Points on a hilly landscape, in no order, each with its height.
From any point a ball rolls to the lowest of the 2 points nearest to it. It stops when none of these is lower. Distance is the straight distance between rows; heights are no part of it.
Q_855 height 3.99: [ 18   2  16 -29 -50 -43  16  47  28 -52  -4  -3 -33  15  14   4 -29 -15
 -14  -5 -14]
Q_811 height 6.59: [ 24  15 -22   4  47   9   3  -2 -27  45 -10  -7 -34   6 -65  31  51  21
   4 -40 -13]
Q_154 height 6.54: [-25  15 -25  16   4 -23 -15 -15  25 -17  -3 -21 -45  16  10 -17  24  28
  15  10  19]
Q_592 height 4.03: [ 15 -45 -22 -23  -7   3  15 -28 -40   1  10 -35  31  10  30  15 -15  19
  14  -1  15]
Q_388 height 6.38: [ -7  -5 -19   0  46  -6  15  -9 -13  49  -7   2 -26   8 -35  43  15 -13
  -3 -24 -22]
Q_516 height 5.29: [ -2   7  13  14 -17  14 -23  -9  11 -49   2  31  55  -3  -7 -36  14   5
  -1  29  23]
Q_285 height 5.21: [-27  13 -29  22  53  -7 -15  23 -12 -13   7  -5 -48  -3 -23  10 -24  19
 -22 -34  -5]
Q_340 height 5.57: [-40  11 -28  19  18 -19 -20  42   3  -5  31  -2 -16  29 -20   2 -14   8
 -29 -30  19]
Q_458 height 6.14: [ 23  15  -5  16  43   1  14   2  -6  52  -9 -34 -61  -6 -35   9  14 -27
  11 -16  -3]
Q_643 height 4.52: [-48  -5  14 -27 -26 -41  42  31 -12 -47  -4  -9   9 -18  40   9  33  20
 -12  45  20]
Q_555 height 4.04: [ -9  13 -16 -13  -2 -58  17 -10  15  -5 -15  -3 -24   8 -19  22 -15 -34
 -14  29 -19]
Q_49 height 4.80: [-34 -29 -39   6  16 -23  12  -9 -10  17  -1 -29   1 -11  -9  27 -16   3
  27 -18 -15]
Q_498 height 4.45: [  2   2  18  -6   3 -63  20  13 -46 -39  -8  34   4 -13 -25  26 -14  22
 -49  10  10]
Q_858 height 5.85: [ 16   2  14  16  -2 -19 -25 -26  -6 -49 -10  21  10  13  -5 -34  33  27
 -20  30   0]
Q_741 height 3.40: [  4  19   2  40   7  21 -31 -20  18   3 -18 -12  -6 -11   5 -39  -5 -11
  13  20   1]
Q_661 height 4.85: [-11  -2   8  32 -44 -14 -24  15  14  -6 -14  36  -7  28 -10 -14  20 -17
 -25   4  -4]
Q_480 height 4.91: [ 56 -21  -1 -21 -60 -24 -28  21  11 -31  31 -10  34  11  23  -3 -54  -5
  16 -27  12]
Q_611 height 5.72: [-48 -11 -20   4  18  16   2  11  -8 -24  17  18  37 -23  32 -15 -32  11
  37   6  -7]
Q_112 height 5.77: [-38 -18  -9  14 -50 -43  24  52 -17 -16 -15   7   3  13  36  -2   4   6
 -11   3   6]
Q_291 height 8.00: [ 29  -9   6  -9  15  46  -2 -32 -20 -27  -2  -6  14   1  25  -3  -5  37
  12  16  -2]
Q_875 height 5.97: [ 27 -21  30   2  36   3 -25   9  15  53  -3 -23 -35  16   3 -19  -5 -40
  10 -27 -11]
Q_622 height 6.45: [ 29  -8   1 -13  -8 -21 -16 -32   7 -25 -12 -14 -14  36  12 -22  12  18
  -1  17 -11]
Q_361 height 7.53: [-20 -32   9  -5  48  49 -30 -16   0  80  21  -1  19 -28  -3   1  -7  -1
  47 -35  -1]
Q_515 height 4.01: [ -4   5 -17  28  40  54 -18 -19  -2   9 -15 -17 -12 -20  -1 -25  15  28
  22   5   7]
Q_658 height 4.41: [ 13 -15  18  16   5  -8  -4  10  -6  -2 -19  33 -14  18 -22 -17   3 -26
 -22  12 -28]
Q_911 height 3.86: [ 16  29   2  22 -32  15 -21 -28  19  21   0  -9   8   1 -15 -28  25  -8
  -5  10  35]
Q_175 height 5.47: [ 27   4   6  24 -14  14 -11   3   4   8  -8  12  31  -8  -2 -14 -46 -39
  15   0 -22]
Q_255 height 4.58: [ 68  -9  26 -20  -1  44 -36  -7  28  10  12 -21  12  16  19 -51  -8  -8
  33  15 -11]
Q_690 height 3.88: [-50 -21  43 -28 -44 -38  54  11 -11 -29 -28 -20  10 -45  57  12  12  -4
 -10  10  25]
Q_533 height 3.92: [ -1  40  -4  11   2 -40  18   1 -33 -28 -21  10 -21 -28 -40  40 -10  21
 -55  -5  22]
Q_642 height 6.13: [ 31 -11  13  22  35  28  -5  -2   8  66  -5 -20 -23   1 -22  -2  28 -26
  12 -14  21]
Q_724 height 4.36: [-25  -5 -17  15   3  26  -9  -4 -20   1 -17  40  32  -4   6  13  23  24
  -5  18   0]
Q_958 height 1.45: [  9  12 -31 -11  10 -10  48  11   6  14 -11 -18 -11   9 -23   3  11  -7
  11  40  12]
Q_310 height 3.25: [ 10  48  -2  16  24  23 -16 -36  20   0  12   0  13 -25 -21 -18  30  12
 -10   4  38]
Q_793 height 2.56: [ -9  35 -13   4  45  16 -11 -24  51  -7  19  -7   1  -5 -23 -24  13   1
  17   9   9]
Q_182 height 5.95: [-16   2 -14  11   4 -39  -8  -7   4  -5   5 -26 -62  37  -9  10  39  43
 -24  -2 -14]
Q_710 height 5.06: [ 69 -25  41   0   5   9 -59   8  16  22  -1 -19  -8   8  16 -62 -13 -24
  31 -24 -27]
Q_478 height 3.39: [-12  24  10  -4   8 -65  32 -11  13 -21  -5   2 -26 -12 -27  -3   6   9
 -19  49 -12]
Q_12 height 6.50: [  9  28  -9  23  15  28  -3 -38  -8  -7   4  41  65 -18 -59   5  23   2
 -31 -23  14]
Q_954 height 7.26: [-17  -9   2   9   2  30 -19  18  37  50  11  -1   9 -10  24 -18 -15 -47
  49   1  -2]
Q_190 height 4.75: [ -7 -34  -1  23   7  14 -39 -25 -17  18  -5  15  17   0   8   1  15  23
  15 -15 -13]
Q_282 height 2.40: [ 25   6  46 -43 -68 -35  32  32   3 -50 -40  -2   1 -16  29   6 -11 -14
 -23  32   7]
Q_106 height 7.39: [  2 -17  13 -11  18  21 -25 -14  25  89  23 -32   0 -19  17 -12 -19 -29
  50 -21  -8]
Q_169 height 4.08: [-32  19  -8  -2  44 -44  23 -26  13 -36  -7  21 -28 -12 -19   9  21  14
 -12  26 -43]
Q_10 height 6.10: [ 19  32  13  17 -12  32 -28 -21  23  48  15  19  27 -10 -23   7 -28 -27
   2 -13  24]
Q_586 height 2.32: [-34 -16 -24  33 -23 -26  25   7 -27  18 -26 -35 -38  -1  17   8  11   8
  23   6   6]
Q_123 height 7.68: [ 29   3  16 -19  34  33 -11 -52 -11 -39  20   5  29   7  -2  -2   0  18
 -23  -9 -11]
Q_778 height 3.29: [ 36  -2  33 -27 -62  -7  15  40  16 -55 -23   7 -16   6  10 -21  -4 -32
 -18  27 -24]
Q_639 height 4.82: [-10  34 -19  33  54 -16   1  24 -25  10   0  11 -33 -11 -55  -2  18  40
 -11 -28 -12]
Q_508 height 5.22: [ 24   1   4 -11 -46  16  -6   8  -2 -15  18  -4  45  -9  25  -9 -60 -25
  16  -9  -7]
Q_888 height 6.88: [-37  12 -18  14  14 -10 -11   6  34  28 -11  -1 -19   9   6 -15  34   5
  29  13   1]
Q_601 height 7.65: [-41 -41   3  -3  33  40 -25   1   2  67  26   0 -10   8  29  18   2  -7
  33 -60  -4]
Q_941 height 3.23: [ -2   2  40 -30 -59 -15  33  18  -8 -45 -36  -8  16 -39  58  20  -8  -6
 -16  15  47]
Q_927 height 3.93: [-22 -11  -5   6   4  -2  19   4  -8 -12  -9  26  -2  13   2  14  -1   1
  -9   3 -17]
Q_912 height 5.90: [-23 -40  -6  14  -2  14 -14 -15 -28  29  29  -3  35  16   9  39 -27   8
  19 -51 -12]
Q_3 height 5.42: [-13 -14  -3 -16 -39 -61  30  34 -27 -27 -20  10 -15  16   7  16  11  14
 -29  24  -7]
Q_554 height 1.47: [-15   5 -26   8 -52 -30  25  -5 -13 -13 -24 -48  -3   0  25   4  16  24
  14  25  31]
Q_630 height 4.42: [ 11  40 -17  31  23 -10  20  21 -40 -23 -16  18 -36 -20 -58  23  15  44
 -42 -15   5]
Q_744 height 5.89: [-29   7 -24   6 -18 -51  12  60  -4 -25  28   5  -8  28   5  -9  -1  -6
 -21  -3  24]
Q_695 height 7.11: [-43 -14  -9   0  15  40   0  -6  32  45   8  -6  -5  -4  23   2  19  -5
  44   0  -7]
Q_782 height 6.83: [ 12   8 -34   6  24  -2  29  16 -20  33 -23 -14 -47  24 -47  24  54  41
  -8   0 -15]
Q_520 height 5.55: [-13   9   5  11  50  -3 -23   8  12  23  19  -2 -54 -12 -25   8 -24 -23
 -11 -39   8]
Q_518 height 6.30: [ 26  29  26 -11  17  50 -44 -10  32  40  29   8  12  -5   5 -17 -35 -21
  16 -20   1]
Q_894 height 6.20: [ 10  33   8   4   4  43 -12  -7  -2 -13   6  28  29   9 -23  15  13 -10
 -47  -5   5]
Q_85 height 4.95: [ 10 -24  22 -11 -30 -46  13  47 -31 -45   5  29  -3  10  -7   9 -18   7
 -41  -5 -15]
Q_144 height 2.14: [-18  28 -19 -10  -6 -21  33  39  -5 -10 -13  15   3 -12 -21  -5   7 -22
  -8  58   7]
Q_103 height 2.87: [-53   3 -18  13 -26 -11  55   8 -19  15 -25 -21 -35  -8   5  44  31  20
  -1  -4   0]
Q_798 height 4.47: [  7 -36 -46   9  25 -12  34 -23 -36   1  -4 -25  17 -10   2  20   2  21
  32   6   8]
Q_213 height 0.29: [ 10   5 -15 -11 -29  -2  28 -11  -2  -8 -38 -24 -12  16  15   2  27   1
  -1  46  17]
Q_134 height 4.46: [ -9 -30  -5  25  21  65 -16 -21 -19  41 -11 -13   4 -27  21  -9   8  30
  26 -22 -11]
Q_614 height 6.78: [ 48  17  35  -8 -43  39 -18   7  20 -19  -6  37  20  12  10 -13 -24 -27
 -18 -26  -2]
Q_428 height 5.91: [ 28  -6   9  17   3  48 -19 -16   1  55 -13  14   1   1 -25   8  -1 -33
   1  -7  -2]
Q_546 height 7.32: [ 40 -21  25 -26  15  27 -17 -34  16 -29   9  20  32  14   0 -12 -18 -22
   0   7 -34]
Q_734 height 4.02: [ 59 -12  19 -31 -30  45  -1 -21   5   2  13 -23  38  12  44 -22 -22  11
  31  14  -6]
Q_91 height 6.95: [ 22 -22  11 -22 -22  -4  -7 -39  19 -40  -4  15   0  11  25   0 -20 -14
  -8  13 -20]
Q_660 height 1.69: [-22  30 -35 -23  25  11  20 -21  37 -17  35 -26   3  -3 -15  -5   9  14
   7   7  43]
Q_525 height 5.70: [ 22 -10   2   2   8   3 -28  -4  26  10   8 -30 -17  16   5 -18 -39 -39
  29 -20   0]
Q_883 height 2.67: [-24  45 -12  14   2 -57  15  29  21 -18   7  24 -12 -10 -26 -26   8 -22
   1  41  -9]
Q_735 height 4.51: [ 31 -13 -10 -27 -55 -30   8  42  14 -32  11 -18   4  25  38  -4 -19 -21
  12   3  10]
Q_563 height 5.33: [-23  -2  -6   8 -18 -18 -13  15   9 -10   4  20 -30  47  -9  -5  46  19
 -36   8  -7]
Q_638 height 5.03: [-42   4   5 -24 -21 -26  27   7  17 -20  14   2  34 -20  20  27   9  -2
 -16  26  12]
Q_462 height 5.86: [  9  27  12   1  22  12  25  14 -30 -39  -1  31  12   1 -27  20  11  -3
 -55 -11  -5]
Q_644 height 5.39: [-52  -3 -15 -32  23   8  35  15  -6 -23   9  22  38 -34  23  10  -5  13
  -2  25   1]
Q_435 height 3.36: [ 31 -35  -2 -54 -27   8  -1 -36   3  -4  21 -41  30  20  41  11 -22  -1
  26   6 -20]
Q_621 height 6.09: [-25 -32  -3 -24  -2  42   0 -40 -23  23  28  13  31  -5  36  44 -26  24
  17 -35  -7]
Q_569 height 5.40: [ 33 -15  22  11  13  -3 -71 -20  20  41  23 -17  12   5  -3 -41 -24 -22
  47 -17  -6]
Q_200 height 5.41: [ 21   5  22 -11 -21 -11  15  19 -24 -39   5  23  28  10  -4 -12 -11  -9
 -49   8   8]
Q_101 height 4.84: [-19  13   2   8  16  30   9   5  -7 -39   2  27  40  -6  -7 -28  34  27
 -16  32   2]
Q_497 height 5.87: [  1 -16  -3   6  67 -12 -16  10  -9  57   9 -34 -61   6 -49   3   9  -6
   0 -48  15]
Q_791 height 5.71: [ -5 -29   8  -7 -12  32 -14   6  -8  44   0  14  27   5 -11  21 -21 -21
  15 -24  -5]
Q_574 height 6.35: [-19 -16  10 -19 -20  28  22 -21 -35   8   6 -10  44 -38  60  28 -39  20
  23  -5  -5]
Q_558 height 3.37: [-28  24 -23  16  -7 -21  43  -2 -15  -1 -16  12 -36 -26 -15  46  -1   2
 -23   4  10]
Q_588 height 6.53: [ 39  27  47 -21 -28  41 -47   4  42   5  24  29  19   2  18 -37 -29 -15
   7 -31 -21]

For each start below, name the point where the ball stops.
Q_954 => Q_927
Q_601 => Q_927
Q_546 => Q_927
Q_875 => Q_435
Q_175 => Q_282

Call two points neighbours if one is among the 2 nearest of the other. Go from one point of each pair to the other, from neighbour to neighbour, staying as low as possible. Name the highest point that can't be avoided.
Q_435 / Q_478 => Q_49
Q_741 / Q_927 => Q_190
Q_660 / Q_741 => Q_911
